Points on a hilly landscape, in no order, each with its height.
From any point a ball rolls to the lowest of the 2 points nearest to it. It stops when none of these is lower. Distance is the straight distance between rows; heights are no part of it.
gipez h=747: [ -2  -1  12  -3 -12  -5  -2 -32  -9 -12   9 -16  -7  -6   9  -9  -8  13
   6 -11 -10   0 -17   7   3   8  12   7]
vusi h=412: [  0  23 -18   9  -1  -5  15   8   0 -10  14  33 -11   3  10  12 -10 -17
 -29  -8   2  -3  -4   9   6  -3 -16   9]
les h=700: [ 11  34 -20   2  -1 -13   0 -12  -7   6  -6 -12  -3 -15  19 -11  17  -1
  26 -18  -7  13 -14  23 -36  16  -2  -7]
kulet h=286: [ -6 -31  30 -11  -8  -2 -17 -14   8 -28   4 -15   4  12   2  -9  -6   0
 -11  18 -12   0 -12 -30   4   2  20   6]
Defub h=699: [ 12  23  18  15   2  -9  10 -30 -14  -4 -11 -20 -19   6   9  -6  -1  10
  17   8   5   3  -1  11 -11  13 -21  -6]
nam h=628: [  3   6  -4  16  -5  -7   5 -16 -13   6  -1 -15   8   4 -14 -19   3  17
  21 -17   1   2  14  14 -15  -8  -9   6]
demer h=695: [  2  13  -3  -4  12  -9  14  -3 -20  23   3 -11   8   7 -19   6  -6  -9
   6  -1 -12   4   0  13 -10  15  11  13]
vabar h=535: [  6  40 -19   2  25   9 -10   0  -5  32 -14  -2 -36 -23 -11 -23  28   1
   7  11  -8 -11  -3  28 -29   6 -12   1]
Ruzig h=299: [-12 -21 -13  16  21   3  -7 -18   3   5 -18 -17  23  -1 -25 -20 -21  -4
  24  -7  -8   8  -4  11  33   8 -11  -3]
guf h=701: [ -6  -4   3  -9   2   1   1 -17   3   3   0  -4  -1 -11 -11  21 -14 -16
 -12  26 -25 -10 -15   1   0  25   4 -11]
Sagod h=178: [ -4 -11   5   1  -2  16  -8  30  23 -16  22  23   0   8  11  -2 -12  -3
 -20 -12  15   7   7 -28  33  -2   3  20]
fira h=842: [  7 -24  18  -9   2 -14   6   9   6 -29  -8  -6  -5  31  19  -8  19   8
  -5 -18   2   7  -3   1  -5 -14   8  -6]
foze h=539: [-14 -20   6  -9  -3  -5   8   4  -5   4   1   0   8  -3  -9 -12   5  -8
 -13 -21   4   5 -11  -8  28 -38  10   9]
dafo h=711: [  1  14  -5   0  12 -13   8 -12 -11   6  -1 -20   9  -4  10  13  -5  -3
   9  -2  -6   8  -8  18 -24  34  11   5]
susap h=269: [ -3 -30  -4  10  18  -8   2  -7   3   3 -18 -14  19  10  -7 -16  -8   3
  20 -11  -4  -2   3   7  20  -4   6  -6]
vik h=735: [ -2  12  17  -2 -12 -16  -3 -36 -10 -29  15   2  -6   6  15   6  -5   8
   4  17  -9  -4 -17   9  -3   1   8   1]
Kide h=787: [  4 -22  -2 -20   2  12 -12 -29  18   9 -20   2  -4 -20 -29   5 -17   3
  13   5  -8  22 -18  10  15  30  -4  -6]
geb h=537: [ -1 -21 -19  14   0   7  -7 -21  -9   2   0 -28  15   3 -10 -10 -12  -1
  -1 -15   0  -6  24 -11  11  -1 -13 -13]
piver h=350: [  5  -7  30   1  -2 -13  -2   4  -4 -25  18  18   9  17  20   9 -15  11
 -18  10  15  -9   9  -3   1  -7  -4   3]
gagu h=201: [ -3 -16 -25  10  -2   4   2   2  -4   9 -21 -18   4   9   0  -9   8   9
  28  -4  -3  16   5  12 -16  17  11   9]
Mov h=446: [ -4  12 -24  18  -3  11  11  15  -7   0  -8 -22  -2  10   8   9  14  -4
   3   3  -6  -7  11   4 -28  -2   7   1]
gotag h=330: [-14 -10 -11  12  15  15 -22 -26  12   1 -23 -23  17 -22 -38 -13 -21   6
  11  -5   0  16  -7   5  35   7  -5  13]
beli h=486: [ -2  -4 -25   6  -3   8   5  -3  -2   2 -10 -17  -9   5   0   7  -1  -5
  -8  -6 -10 -13  -4   1 -13  10  12  -3]
palu h=764: [ -2 -10  -4   7  10   6 -13 -20  -9  -6   6 -16  16 -28  20  -8 -22  15
   7 -11   2  -7   0  12  21  36  16   5]
Neta h=435: [ -1  -6  25  -8  -7 -11  15  15  18 -11   7  25  -9 -11  25  27  -4  -2
 -35  -2  14  12 -15  -8  -9   7   3  15]
vafo h=523: [-18 -17   9  -8   4 -11 -10 -18  -4   5  12  -5  21 -22 -18  -7 -13 -14
 -26 -16  -1  -5  -9 -23  35 -25  11   5]
Diti h=686: [ -2   9 -17  -2  -6 -11  11 -22  -6   3  -9 -10  -6 -19  17   3  16  -7
   2 -25  -7   5 -16  22 -19   2   8  -8]
Gese h=849: [ -4 -18  14  -3  -4 -15  17  -1   4 -28  -1   2 -10  24  11   5   6  -8
 -22   3  -3   5 -12  -4   7  -8   3   8]
kap h=816: [  0 -28  37  -7   7  -9  -9  -8  10  14 -12  10  12   8 -22  -4 -27  10
  -1  19   9  -6  -7 -24  20  -7   1   6]
Sem h=640: [  9  35 -22   7  17 -21   1  27  -8  29   0   9 -10   4   4 -26  33  -2
   6  25  10   2  13  16 -48 -13 -16  12]
pegop h=604: [ -4  -6   2   1  -7  12  -8 -17  -4  -2   0 -20   2 -15  18  19 -17   6
  14  20  -9   4 -13  -3   3  43  16   0]
sona h=718: [ -7   9  14  -2   5  12   3 -12   9   9  -5 -17  -7 -18 -24   7  -9 -11
   3   9 -30 -10 -27  -5  15  21  11 -13]
libad h=448: [ -1   0 -11   1  -7  -3   4   4  15  -8  19  38  -4  -2 -14   5 -27 -22
 -42 -12  -2  -1   0  -8  11  10 -26   6]
Sed h=322: [ -2 -20  20 -14 -18  -6 -17 -25   2 -18  15  -2   7  -5  -2   3 -12   7
 -19   9  -9  -5  -9 -22 -13  11  14  16]
Kuv h=132: [-15  13 -10  10 -28   6  19  43 -14  14   4  21 -18  -7  10  -9  19   7
  -4   7   5   6  -2  12  -9 -31   9  27]
Niki h=582: [ 18  39 -12 -11   9   4  -5  -2  -2  15  -1   4 -15   5  -9  19  25  -8
   8  13   9  16   7  -1 -31  -5 -22   1]
Terev h=475: [-14   3 -27   1 -19   5  10   8 -19  11  15  -3  11  -1  -9   0  18  -8
  18  -3 -11  -1   7   3  -1 -20   6  -4]
pabe h=136: [ -7 -23 -16   9  -2   4   8  21   5   5 -24  -4  -1  21 -14  -8  25   7
  18  10  -6   7   2   3 -13 -11  16  11]
daf h=609: [-21 -11   8   8 -17   9  -8   2  -5  21  -9 -13   7 -30 -12 -35  13  18
  27 -19  -4   0 -10   5  22 -29  20   8]
gofe h=580: [  0  -2 -13   4  -6  10  -5  -1   4  13  -9   6   2   0 -35 -24   1  13
  22  -6  -9 -11   0   1   5 -20   4   0]
Kufe h=325: [ -7  -3 -22   4  -3   0  22   7  -5  28 -10  -5  -6 -14 -14  -4  14 -15
   3  -9 -18 -11   7  14  -9  -6 -10 -27]
pokid h=293: [ -4  -7  10  -4  -7  11   0  -8  -5 -10   3  -2   2   7   4  16  -2   9
  11  15   4   2   1  -8  17 -12  16   4]
nika h=510: [-10 -24 -35   6 -10  10  -6  -2  -9  13  -1 -15  11  -3  -9  -7  10  -8
   5 -12   1   1  20  -8   8 -20   0  -7]
Migi h=327: [ -1  -8 -31   6   2   4   9  10   4   4  -7  10  -6  -4  16  18  -5 -11
 -34 -16  22  -7  14  -2  -4  -7  -8   0]
lat h=366: [-12  -4  -2   9  14  13 -12 -28   7 -13  -7 -18  17 -10 -34   9 -15   6
   2   7  -4   4   3   4  22  -3   3  15]
bemez h=885: [ 11  14   1  -6  -5 -21  12  -2 -20  -2   6  22  -5  29  17  11 -10   0
  -8  11  12   5  -9   7 -13  -6   0  14]
zisep h=434: [ 10 -15   4  -5  10  12 -25  10  22 -30  13  26  -2   3  23   7  -9   3
 -28  10  26 -11  22 -29   9   4   1   0]
runi h=650: [ -5 -24  10 -12   8  13 -31 -18  11   1   4 -10  15 -24  -6   2 -16  -4
  -4  10  -3 -14  -4 -26  28  13  22 -10]
nolu h=237: [ -5 -10   1  -3 -10  18  -3   6   6 -16  14  15  -3   2   7  15  -4  -1
 -15   4  12  -1   6 -21  27 -15   4   9]
pobak h=679: [  4  14  -7  -2   7  -7  15  19  -9  19  -4   4   3  14 -13   3  11   0
  10   2  -2   0  -3  17 -26  -1  16  21]
mun h=667: [-18 -27   9   8  14  10 -21 -15  17  -5  -8 -22  25 -29  -6   2 -22  -7
   4  17 -21  -7 -10 -13  28  31   6 -16]
Nezo h=806: [  7   0   5  -3  19  -1  -4  -9  15  -5   3   2  20  -1 -33  13 -22   7
  -9  -1  -8 -20  15   4  -6  13  -6  -7]
duz h=665: [  9  22  11  -4  -5 -15  15 -11   2  -9   0  14 -18  -1  19  15   8  -7
  -5   3   1  -8 -13   5  -7  -8 -18 -27]
dap h=557: [ -8  -8   1  -7  -8  -4  25  27   6  10   2  16   8  -4 -21  -1  13 -12
  -6 -24  -5   7  -7  -3   3 -23  -2   3]
ter h=197: [ -1 -22 -12  -2   8  -1  17  18  12  15 -25   0   2  22 -24   4  -2  -6
  -4   3  -9   0 -11  -2  -3   0  15  10]
Sokag h=487: [  7  21 -11  -2  12  -8   7 -14   6 -20   1   7  -4  11 -18  11  11  -4
  -2  -2  -7   5  -3  16 -15  -8  -8   4]
razu h=610: [ 21  36  11 -18  10 -12   8   3   3   2  10  20 -15  12 -11  18   8 -11
  -8  12   8  11  -3  -8 -25   8 -23   5]
Nenut h=807: [ 14 -12  15 -12  -3   3   2 -11  11  16 -14  20  -6   7 -31   6 -20  12
  -9   5  15  -5   0 -14   9  -7  -8   9]
Dis h=320: [-15 -23  25  -9  11  -2 -11  11  -2  24  -3 -14  12 -14  16 -15 -17  -8
 -10 -12   5 -17 -12 -22  38 -16  29  -8]
pozu h=755: [ -2 -20   6  -3 -14   6  -7 -21  -4  -3  -2 -26  -5 -15  11 -29 -11  12
  19 -24  -4  13 -17 -10  19  18   9   7]
dinul h=549: [ 16  49 -12 -15  21  10 -21 -24  -6  18   4  -5 -22  -8 -21   8  12  -1
   3  16   3  10   4  19 -23  11 -18  12]
peren h=635: [ -9 -16   7 -13  10  15 -37 -14  11   1  -3 -22  14 -28 -14  -5   2   3
   8  -4  13   8  -1 -33  38  -9  26   0]
Pev h=823: [ -2 -32  31  -7  15  -9 -20  -3   3  18 -11  -9  19   9  -5 -23 -28   9
  10   4  15  -1  -1 -23  27 -11  19   4]
keni h=793: [  5 -15  12  -8  13 -17   1  -6   7  -4  11  13  23   0 -14   6 -25   2
 -21  -7  -7 -24   1  -1  -6  10   8   1]
Ralo h=712: [  5  14 -11   5   7 -11  11   2 -23  17   5 -18  -2  21  -3 -17  11  -9
  25   2 -22  -1   2  13 -16  18  -3  -8]
Gupo h=401: [-11 -19  24  -2 -11 -18  -2  -2   4 -27  15  26   2 -15  23  14   0 -12
 -43  16   2   5  -8 -11 -12   6 -12  15]
futig h=275: [-17  -7 -25  12 -11   4  24  22  -7  30 -14   2  -9 -22   0  -4  28  -7
   2   5  -4  -6   4  17 -11 -16   3 -10]
Tul h=858: [  5   4   4  14   3 -26  19  11  12 -33   3  19 -11  29   9   5  -4 -12
 -35   0   3   8 -12  -2  -6   9 -19  13]
Sud h=550: [  6   4 -23  -8  -3  14 -20 -34  -1   3   4   6   7  -7 -19  14 -25   8
   3   7   0 -10  11   4   8  10  -4  -3]
dafe h=390: [-10  16 -22  19 -12  11  -2  10  -6   2  -5  -9  -4  -5   7  -3  26  15
  30  18  -2   1  13  15 -21 -13  12   2]
zat h=641: [  0   8  14  -3 -14   3   9 -11 -17   0  10 -23  -3  -4  21   0   4  -1
  35  -2 -19   7 -11   8   0  15   0 -23]
repek h=273: [ -8 -16  29   6   1  11  -3  48   1 -24  15   1   7  22  22 -22   4   0
 -17 -19  14  12  17 -21  32 -26 -10   1]
Logi h=579: [  5   1 -14  -2 -11  12 -20 -29  -1  -6   4  -9   2 -13   6  24 -13  16
  10   8   1  -1   1  -5  -1  21  11  -3]
zefan h=222: [  0 -43  34 -11  11 -10  -8  -6  -1  -8   3  -2  17  -6   8   2  -1  -1
 -20  15  24   5  20 -23   6  -2  -1  -2]
sokid h=721: [  0  14 -14 -11  14   2  -2 -15   3   2  -6 -22  -8  -7 -11  18 -11 -19
 -16  19 -26   2 -12  15 -21  46   2  -6]
bamip h=581: [  3   3 -10  -5  -4  -3  19  35  14  15  -2  17   1   2 -33   3  20  -6
   0  -9   1   8   9  -1 -25 -10 -14   6]
Zumim h=221: [ -8  -9 -12   3  -6  16   2  38   5 -11  18  25  -8   5  34 -10   9 -13
 -16 -24   2 -11   7  -9  29 -17   8  -6]
bam h=584: [ -6  22 -17  12   2  10  -1  16 -19  32   6 -10 -13  -3 -14 -27  27   4
  33  34 -15   2  13   8 -17   5  -2   3]
likub h=815: [ 16 -12  15 -18  -5  -5   9   1  12   2  -2  24  -4  14 -11   8  -4   9
   0  -8   7  -2  -4 -10  -8  -5  -1  -2]
gisu h=154: [ -8  -1 -19   4 -19  18  12  34  -1   0   2  14 -16   4  27   4  12  -5
  -8  -7  -3 -18  -1  -4   6 -21   7  -9]
rom h=634: [ 12  24  20 -17  15   0   7   1   2  13  14  19  -1   1 -33  25  -3 -10
  -4  23   0   0   2  -7  -7  11 -20  -1]
Gade h=375: [ -2   6 -33  11   2   0   1   6  12 -22   6  28  -8   2  36  14  -5 -17
 -34 -14  13  -1   2   0  11  -8 -13   0]
Mikom h=438: [  9  16   7   8 -11   9   6  22  11  -7   6  19  -4   2  15  17  -3  11
  -7 -11  23 -14  17 -11  -6  -9 -13  -4]
pav h=310: [ -1 -14  37   3   1   8 -11  37   7 -28  22  11  -3  19  41 -14  -7   5
 -29 -12  22  21  19 -14  26  -1  -7  13]
Nuta h=565: [  1  -5 -18  18   5  10  -1 -11  -6   3  -3 -24  15  -9   0   5  -4   0
  20 -12  -4  -9  23   8   1  15 -13 -29]
rubo h=495: [  7  24   4   6   2  14  11  15   7   9  -4  16 -10  -1 -14  14  10   9
  12   6  10 -15  16   1 -15 -11 -15  -6]
romum h=606: [  6   6   3  12 -15 -19  12 -12 -18  -7   6 -11   7  19  -4  -4   5   5
   3  -9   6  -3  20   5  -9 -14 -21 -14]
fev h=727: [  0  16 -20   0  12 -11  -6 -20  -1  -4  -1 -13  10  -7  16  30 -13 -13
  -6  15 -13   2  -7  20 -24  35  13  -5]
Fuf h=673: [  1  10 -13  -7 -11  -6   1  -1   0  -9   1   4  -8  -4  28   4  14   1
   0 -26  -5 -15 -17  15 -13 -15  26  -8]
ribis h=391: [  3 -15  33 -15   1  -6  -9  16   6 -33  17  19  -2   7  46   9   2   5
 -20   3  15   0   8 -12   7 -12   3 -13]
rigu h=729: [  2  17 -13   7   3   5   2  -5 -18  16   0 -17  -3   0 -20 -30  -3  -2
  29  -8 -18  13 -10   9  -1  31  -6  12]
dokeb h=631: [ -4 -15  33  -3  -9  -3  -7 -20  -7  21  -4 -12  12 -13  -5 -13 -27  10
  29   1  -1   8 -17 -14  29   6   0  -2]
Bibo h=357: [ -1  13   7   8 -19   4  17  37  -8  -9  24   1  10  26   3   1   2  -3
  -5  -7  -5  -8  13 -15  -1 -13 -16 -11]
feg h=585: [ 12  -8  14   6  -2 -16  19  -7  -7   8  -2  -3   6  14 -11   5  -7  -4
  -8  -3   7  -8  14  -5  -3   0 -27 -22]
garu h=782: [  5 -25  15   5  10 -17 -11 -20  -3  -2   9  -7  24  -2   2 -14 -31  10
  -6  -5  -9 -22  -2   2  -3  29  13   0]
ziz h=661: [  5  22  15  -2  13   1  15  -2  -9   6   7   1   0  17 -32   7  12  -7
  21  18  -4   4   8   0   3  -7 -20  -5]
Nes h=247: [ -7 -35  34 -15  16   0 -27  -7   8 -25   1 -16  12   4   4 -17   5  -8
 -16  21  13   8  11 -36  19  -6  19   1]
Rup h=796: [ 10  -4  12 -16   0  -1  -4 -33   6   9  -9   6  -8  -6 -33   4 -20   7
  -6  14  -3   8 -10   2  -2  16  -6  10]
dom h=403: [ -4  -5  11   8  16   3  -4 -35   5 -16  -5 -16  11 -20 -14   6  -9  12
   7   3  -1   7   5  18   5  17  -8   4]
nuz h=622: [-14 -19  -2  -2  -6  13 -19   0   2  11  -5 -22  11 -19 -10 -11  12   5
  14 -14   3   6  -6 -12  32 -22  30   6]
Dib h=419: [ 10 -32  31 -21   7   5  -6  30   9 -17   6  12  -2  14  33  -4  10   0
 -13  -9  19   9  16 -19  19 -13   2 -21]
pom h=894: [  3   9  -5   1 -17  -8  16  16 -23   7  -2  22 -10  23  16   3  -3   7
  -6  -2  23  10  -1   7  -8 -24   2  25]
mapo h=876: [ 16  26  -3   4 -10 -20   5  18   1 -16  -6  18  -1  30  39  10  -4  -1
 -10   5  19   9 -11   4 -18 -10  -8   4]
vama h=825: [ 20  -2  14 -10 -20  -7  14  13   4   4 -10  11 -19  21  10   4   7   4
   2  -6   9   0  -3 -11 -25  -6  -9 -17]
baben h=502: [-18 -24   4 -10  -6  -7 -25 -27  -2  -5  15   6  24 -22 -23   0 -20 -17
 -35  11 -10  -6  -6 -20  18 -11  -7   3]
gef h=111: [ -2   3 -11   9 -13  21  -8  33  28 -14  20  33  -4   6   7  15 -10   1
 -12 -15  13  12  12 -19  14  11  -3  24]
Dimin h=498: [ -6 -19 -15  -6 -15  14  -3  -5  -2   4  -7 -27  -6 -10   5   6   6  -5
  -6 -16  -8  -5 -12 -16   4   8  25   1]
Vosol h=476: [ -8 -11 -11  -8   6  -4  -7  -8   9  -1  10  25  17  -4 -33   5 -34 -17
 -39   4  -7  -9  -4 -10  21  -8 -11   4]
zup h=629: [ 27  43  10 -11   7 -33   5  11   9  -8   9  31  -9  21  12   8  10 -16
 -16   5  11  18 -16  -4 -24   7 -32   2]
relad h=264: [  3  39 -24  25 -10  -4   1  54  23  -4  14  31   6  16  37   0  10 -12
   3 -15   6  24   6   8 -19   7 -16   9]
Tevob h=445: [  5 -34  -2 -20  -2   6   1  24   8  -1   2  11   1  14  21  12  12  -9
  -1  -8   9   0   6 -17  11  -8  13 -20]
zok h=421: [  3  32 -25  12   7 -17  21  25  -3  -3   5  14  -3  17   5   0  20 -24
 -11  -6  -5   0   4  10 -22  -8 -20  -8]
Tano h=296: [  1   4  21  10   0 -11   6  25  -4 -30  25   5  16  34   9  -1  -7   6
 -13  -8  -1 -15  12  -5  12 -14  -9  -2]
rusa h=248: [ -3  -5  -3  -1 -23  11   4  -3 -16  32 -16  -4 -16  -2  -6  -6  -5  10
  15   1   3  -3 -18  -2  16 -12  22  12]
Butob h=544: [  3  25   3  10  -2   8   8  27  -7  18   3   6 -14   7 -19 -16  23  11
  18  26  -3  -5  16  -2 -20 -16 -11   7]
guz h=660: [ 10  22 -13   8  -4 -23  14  18 -12  18 -11   8  -4   9   9 -14  21   4
   9   2  10   7   2  23 -44 -18  -3   7]
nuga h=371: [ -1   6 -10   7   3 -13  29  19 -13  11   0 -11   0   7   2   3  18 -23
  -8 -13 -15 -12   2  14 -16  -2  -7 -23]
fopi h=344: [ -4  11  -3  11 -12  20  -5   0  -8  -7   0  -9  -6   1   4   4  10  21
  29   9  -1  -5   8   6   3 -17  15   3]
Fudiz h=821: [  8  -6  -5  -2   6  16 -11   7  17   4   0   3  16  -3 -28   6 -15  12
  -6 -14   2 -27  19 -15  -3  -4   3   1]
tuda h=202: [ -8   0   2   2 -24   8  10  25 -14  26  -8  10 -10  -2   1  -9   9  15
  11   5   0  -7  -8  11   0 -23  22  15]
Faz h=207: [-15   3 -26  15 -17   1  15  29 -11  15 -10  10  -7 -20  14  -1  23   5
  -8   1  13   1  12  19 -16 -31   7  11]
Mero h=566: [  7  41 -22 -10  26  -6   4  13  -6  34  -4  16 -25 -13  -5   0  28 -15
  -9   5  -1  -5  -5  24 -22  -5  -8   5]
zaf h=513: [ 11  37 -18  -4  11  11 -15 -33  -5  -1   1   5 -11  -1 -16  14 -14   9
   6  19  -1  -5   6  20  -7  11 -11   2]
neb h=388: [  8  -2   2  -1   4  12 -11  24  21 -23  13  18  -2   1  30   8   3  12
 -14 -21  32  -8  25 -18   4 -14  -3  -3]
Saneg h=868: [ 17  19 -10   9  -5 -28   1  14  16 -29   1  31  -2  32  33  16 -12 -11
 -25  12  16  15 -11  -6 -13   7 -21   2]
gil h=503: [  3  31  -5   3  15  15   1 -10   5  18 -18  -8 -22 -28 -21   0  11   8
   7  -2  -6  -7   2  30 -19  11  -8  -3]
rado h=364: [-10 -34  27 -12 -10 -16 -23 -13  -5 -21  20  23  19 -17   9  -3   2  -5
 -33  17   1  -6   1 -16 -12   0   3  18]
Nafu h=769: [  2 -10  -9   6  -2  18   0 -13   6 -11 -15 -11  -1  -2  -9  -8   4  10
  46   2 -16  26 -19   4  19  29   0   4]
zomem h=835: [  3 -18   6  -6 -16  -3  10  23   9  -9  -6   2  -9  22   5 -18  23   8
   5 -15  -5   0   4  -3 -17 -21  -1 -11]
mune h=684: [ 15  34   9   4  -4 -10   8 -21  -9  -1  -6  -1 -24   4  12   1  17  -1
  15  11   9   2  -1   8 -17 -11 -26 -19]
Vedub h=521: [ -7  21 -23  -6  12  12  -1 -17   5 -11  -3  -4  -9  -2 -44  14  13 -12
  -6   6 -14  10  -1  18   0  -7 -12   3]
zakos h=734: [ -7  14  12  10   6  19   9  -5   2  15  -8 -23  -6 -17 -18  -4  -1   2
  20  -1 -16 -17  -8   3   9   9   2 -12]
Popul h=288: [ -8 -19  18 -13 -11   2  -5  -3 -11  21  -4  -5   0  -6   6  -1 -18   5
  -5  -1   3 -11 -22 -11  28  -9  37  13]
damug h=761: [ -1 -23 -10  -4  -8  19 -13 -11  10  -6 -16 -15  -5 -12  -1 -28   6  13
  35 -17  -9  15 -21  -6  26  17  12   3]
nimi h=716: [ 13  17  32   8 -12 -30   4 -20 -15 -16  -5 -11 -11  20  22   4  -2  11
  -3  18   9   2  -7   3 -22   6 -15 -10]
pab h=713: [ 14  36 -19  -6  15  -9  -9 -24   3  -2 -12 -13  -1 -16   6   6  11  -9
  22  -2  -2  30 -12  25 -29  26 -14  -4]
tigu h=773: [  4 -24   8   5   9  -5 -11 -18 -11  -6   1 -19  11  -3  22 -13 -18  13
   1 -10   8  -9  14   3   4  20  14  -2]
Zot h=683: [-21 -26  11  11  15  -3  -4 -17   5  -2  -8 -20  16 -13 -15   7 -23 -17
 -14  25 -25  -6 -11  -1  15  25   3  -5]
kodud h=301: [ -6 -29  24 -17   8  -5  -3   2  -5  -4   9 -19   8  -7  22 -19   2  -9
 -17 -22  -6 -17   1 -13  20 -11  27 -17]
Gak h=728: [ 14  35   5  -8  18 -21  -7 -32  -9  -7   5 -19 -13   2   3   6   9 -12
   6  15 -11  21 -16  13 -25  30 -14   1]
soron h=657: [  4  18  -1   1 -14  -9   4  -6 -18  -1   6 -12  -8   8  38  -1   1   4
  17  -6 -12 -12 -13  14 -14  -2  11 -23]
Zufe h=536: [ 10   2  -3  -2   8  -5   5 -18   2   7 -10   6  -1  -8   4  22 -12   5
  -9   3  13  -9   7  14 -13   7  -2  -4]
Pofos h=437: [ -1   9   6   4  21  -4  -6 -38   3 -13  -5  -6   4 -27 -11   4 -19  -2
   3  16 -14   5  -1  34  -2  41 -20  -7]
zuf h=238: [ -3 -31   6  -3   9 -17  12   0   1   1 -10  -5  17  23 -14  -1  -7  -4
   0  -4  -5   3  -5  -1   9  -3  14   8]
pefo h=268: [ -4 -17   6 -12   1  11  -7  22   0 -11  15  -2  -5  11  25 -22   4  -7
 -18 -21   0 -22   4 -24  25 -22  20 -16]
Bazi h=779: [ -3 -19  -9 -11  -2  11   1 -26   9   2 -24 -10 -12  -8 -19   9   8  -6
  17   2 -13  26 -25   8  13  22   7   0]
Zapa h=841: [  0 -14  -3   4   2  19 -14   7  -2  18  -5  12   7   7  -5  -5 -18  14
   4   4  24 -22  12 -17  34 -30  13  11]
ritip h=596: [-14  -2  -2  17 -11   8   3  -4  -5  14 -11  -9  -2 -14 -20 -37   8  14
  37  -4 -16  -1  -9   8  12 -14  -1  -1]
sesim h=645: [ 13  28  17  -3  -9 -30  10  -1   4 -20  19  35  -9   6  14   9   0 -15
 -21   3   4   1 -13  -3  -9   4 -33 -16]
zuvib h=203: [ -5  22 -26  13 -14   9  -2  45  17 -14  21  31   3  10  24  13   5  -4
  -3 -14   7  13   6   1  -4  -2   2  19]
Pitu h=831: [ -4 -17   9   6   3  15 -19 -12   2  16 -10 -10  11   5 -15 -14 -20  21
  25   9  13  -7   6 -17  31 -16   9   7]
suf h=227: [ -9 -13  23   1  -3   5   4  25  -6 -16  10  -6  13  13  13  -6  13   7
  -1 -12  13   5  20  -8  18 -38  -7  -4]
Pifor h=612: [  7  22 -15  -9  -6   4   4  11   4  12  -2   2  -8  -1 -25   2  35  -2
  14   1  -7  10   8  -1 -39  -3 -13  -6]
zife h=274: [ -5  -8 -18  14   1  -3  18  25   0   3 -16   7  -3  -5  22   6  11   0
 -19 -19  22  -6  12  14 -11 -22  -2   8]
peza h=554: [ -2  16 -18   2   9  17  -3  -3  11   3 -11   3  -1  -2 -54  -2   5   7
  10   6 -11  -6   2  13   5 -13  -3   9]
gevo h=621: [-13 -17  34  -3  -9  -1   4  -6 -10  18  -5 -16  10 -10  -3 -19  -4  12
  32 -14  -5   8  -8   0  24 -19   6  -5]
tikef h=469: [  5  26   0   0  22  16  -1 -25   5   7 -15 -13 -15 -25 -18   2 -13   3
  11   6 -10   1  -5  35   2  33 -15  -4]
tuk h=474: [ -9 -25  -5  -9 -12  12   4  20  -1   5  -1 -20   3  -2  16   6  15 -10
   3 -15  -9  -7   3 -16   3  -6  22 -18]
Nute h=471: [ -1 -30  -4 -14  13   4 -31 -11  13 -22   3  25   9 -11  11  12  -8  -4
 -33  27  13 -12  16 -16   0  10  10   2]
dilap h=166: [  0 -23  20  -3   4  -7  -3  -3  -4 -14   4 -16  11   4  17   2   4   4
 -10 -12  21   1  23 -13   5 -15  -3  -8]
fub h=740: [  8   8 -22  -1  -3  13 -10 -21  -2  16 -12  -2  -5 -10 -31 -21 -13  11
  24 -12 -13   8 -14  18   6  24   0   7]
peket h=505: [  4 -18  -7  -7  14   2  -9 -11  20 -19 -10   7   0  -7  13  31  -6   3
 -24  11  12  -8   9  -1 -10   9   5  -5]
Vizes h=624: [ -2   4  12  -1 -14  18   4   3 -12  10   0 -27  -5   0  15   4  -7   7
  33   6 -17   5 -18  -3   4  29  20  -2]
tifu h=425: [ -4  21 -26   5 -26   4   8  28 -16   1  23   2   5  15  -1   0  19  -6
   9  -2 -11  -6  15  -5 -22 -19  -7  -9]
sekod h=750: [ -6  10   0   8   3  18  -2  -4  -3   9   2 -22  12 -29 -10   1 -14  13
  22 -14  -7  -4  -4  11  13  30  11   5]
pege h=343: [  2  -4  11  15 -11  10  -7  36  16 -22  11  14 -13  17  45  -4  -3   7
 -20 -22  23  14  17 -15  10  -2 -11  10]
Mif h=615: [ -1  31 -19  10   1 -12  -2  20 -16  30   7  -1 -16 -13   5 -30  31   9
  21  46   2   3  16  15 -37 -10  -4   4]
Finu h=562: [  5  -1  13   0  10 -11  13 -21 -12  18  -4   0   1  -3 -10   9 -11  -5
   7  13   1   2   8  13   2  14 -20 -17]
Laz h=458: [  5  35 -19  -4  20 -16  13   2  -3 -10   3  12 -11  20  -7   9  25 -24
  -8   7  -6  13 -11  17 -16  -6 -15   6]

For each start below, name the point where the ball stops.
beli: gef
Neta: dilap
tikef: pabe
Rup: razu
runi: Kuv
gevo: Kuv
pab: zaf
vafo: Kuv
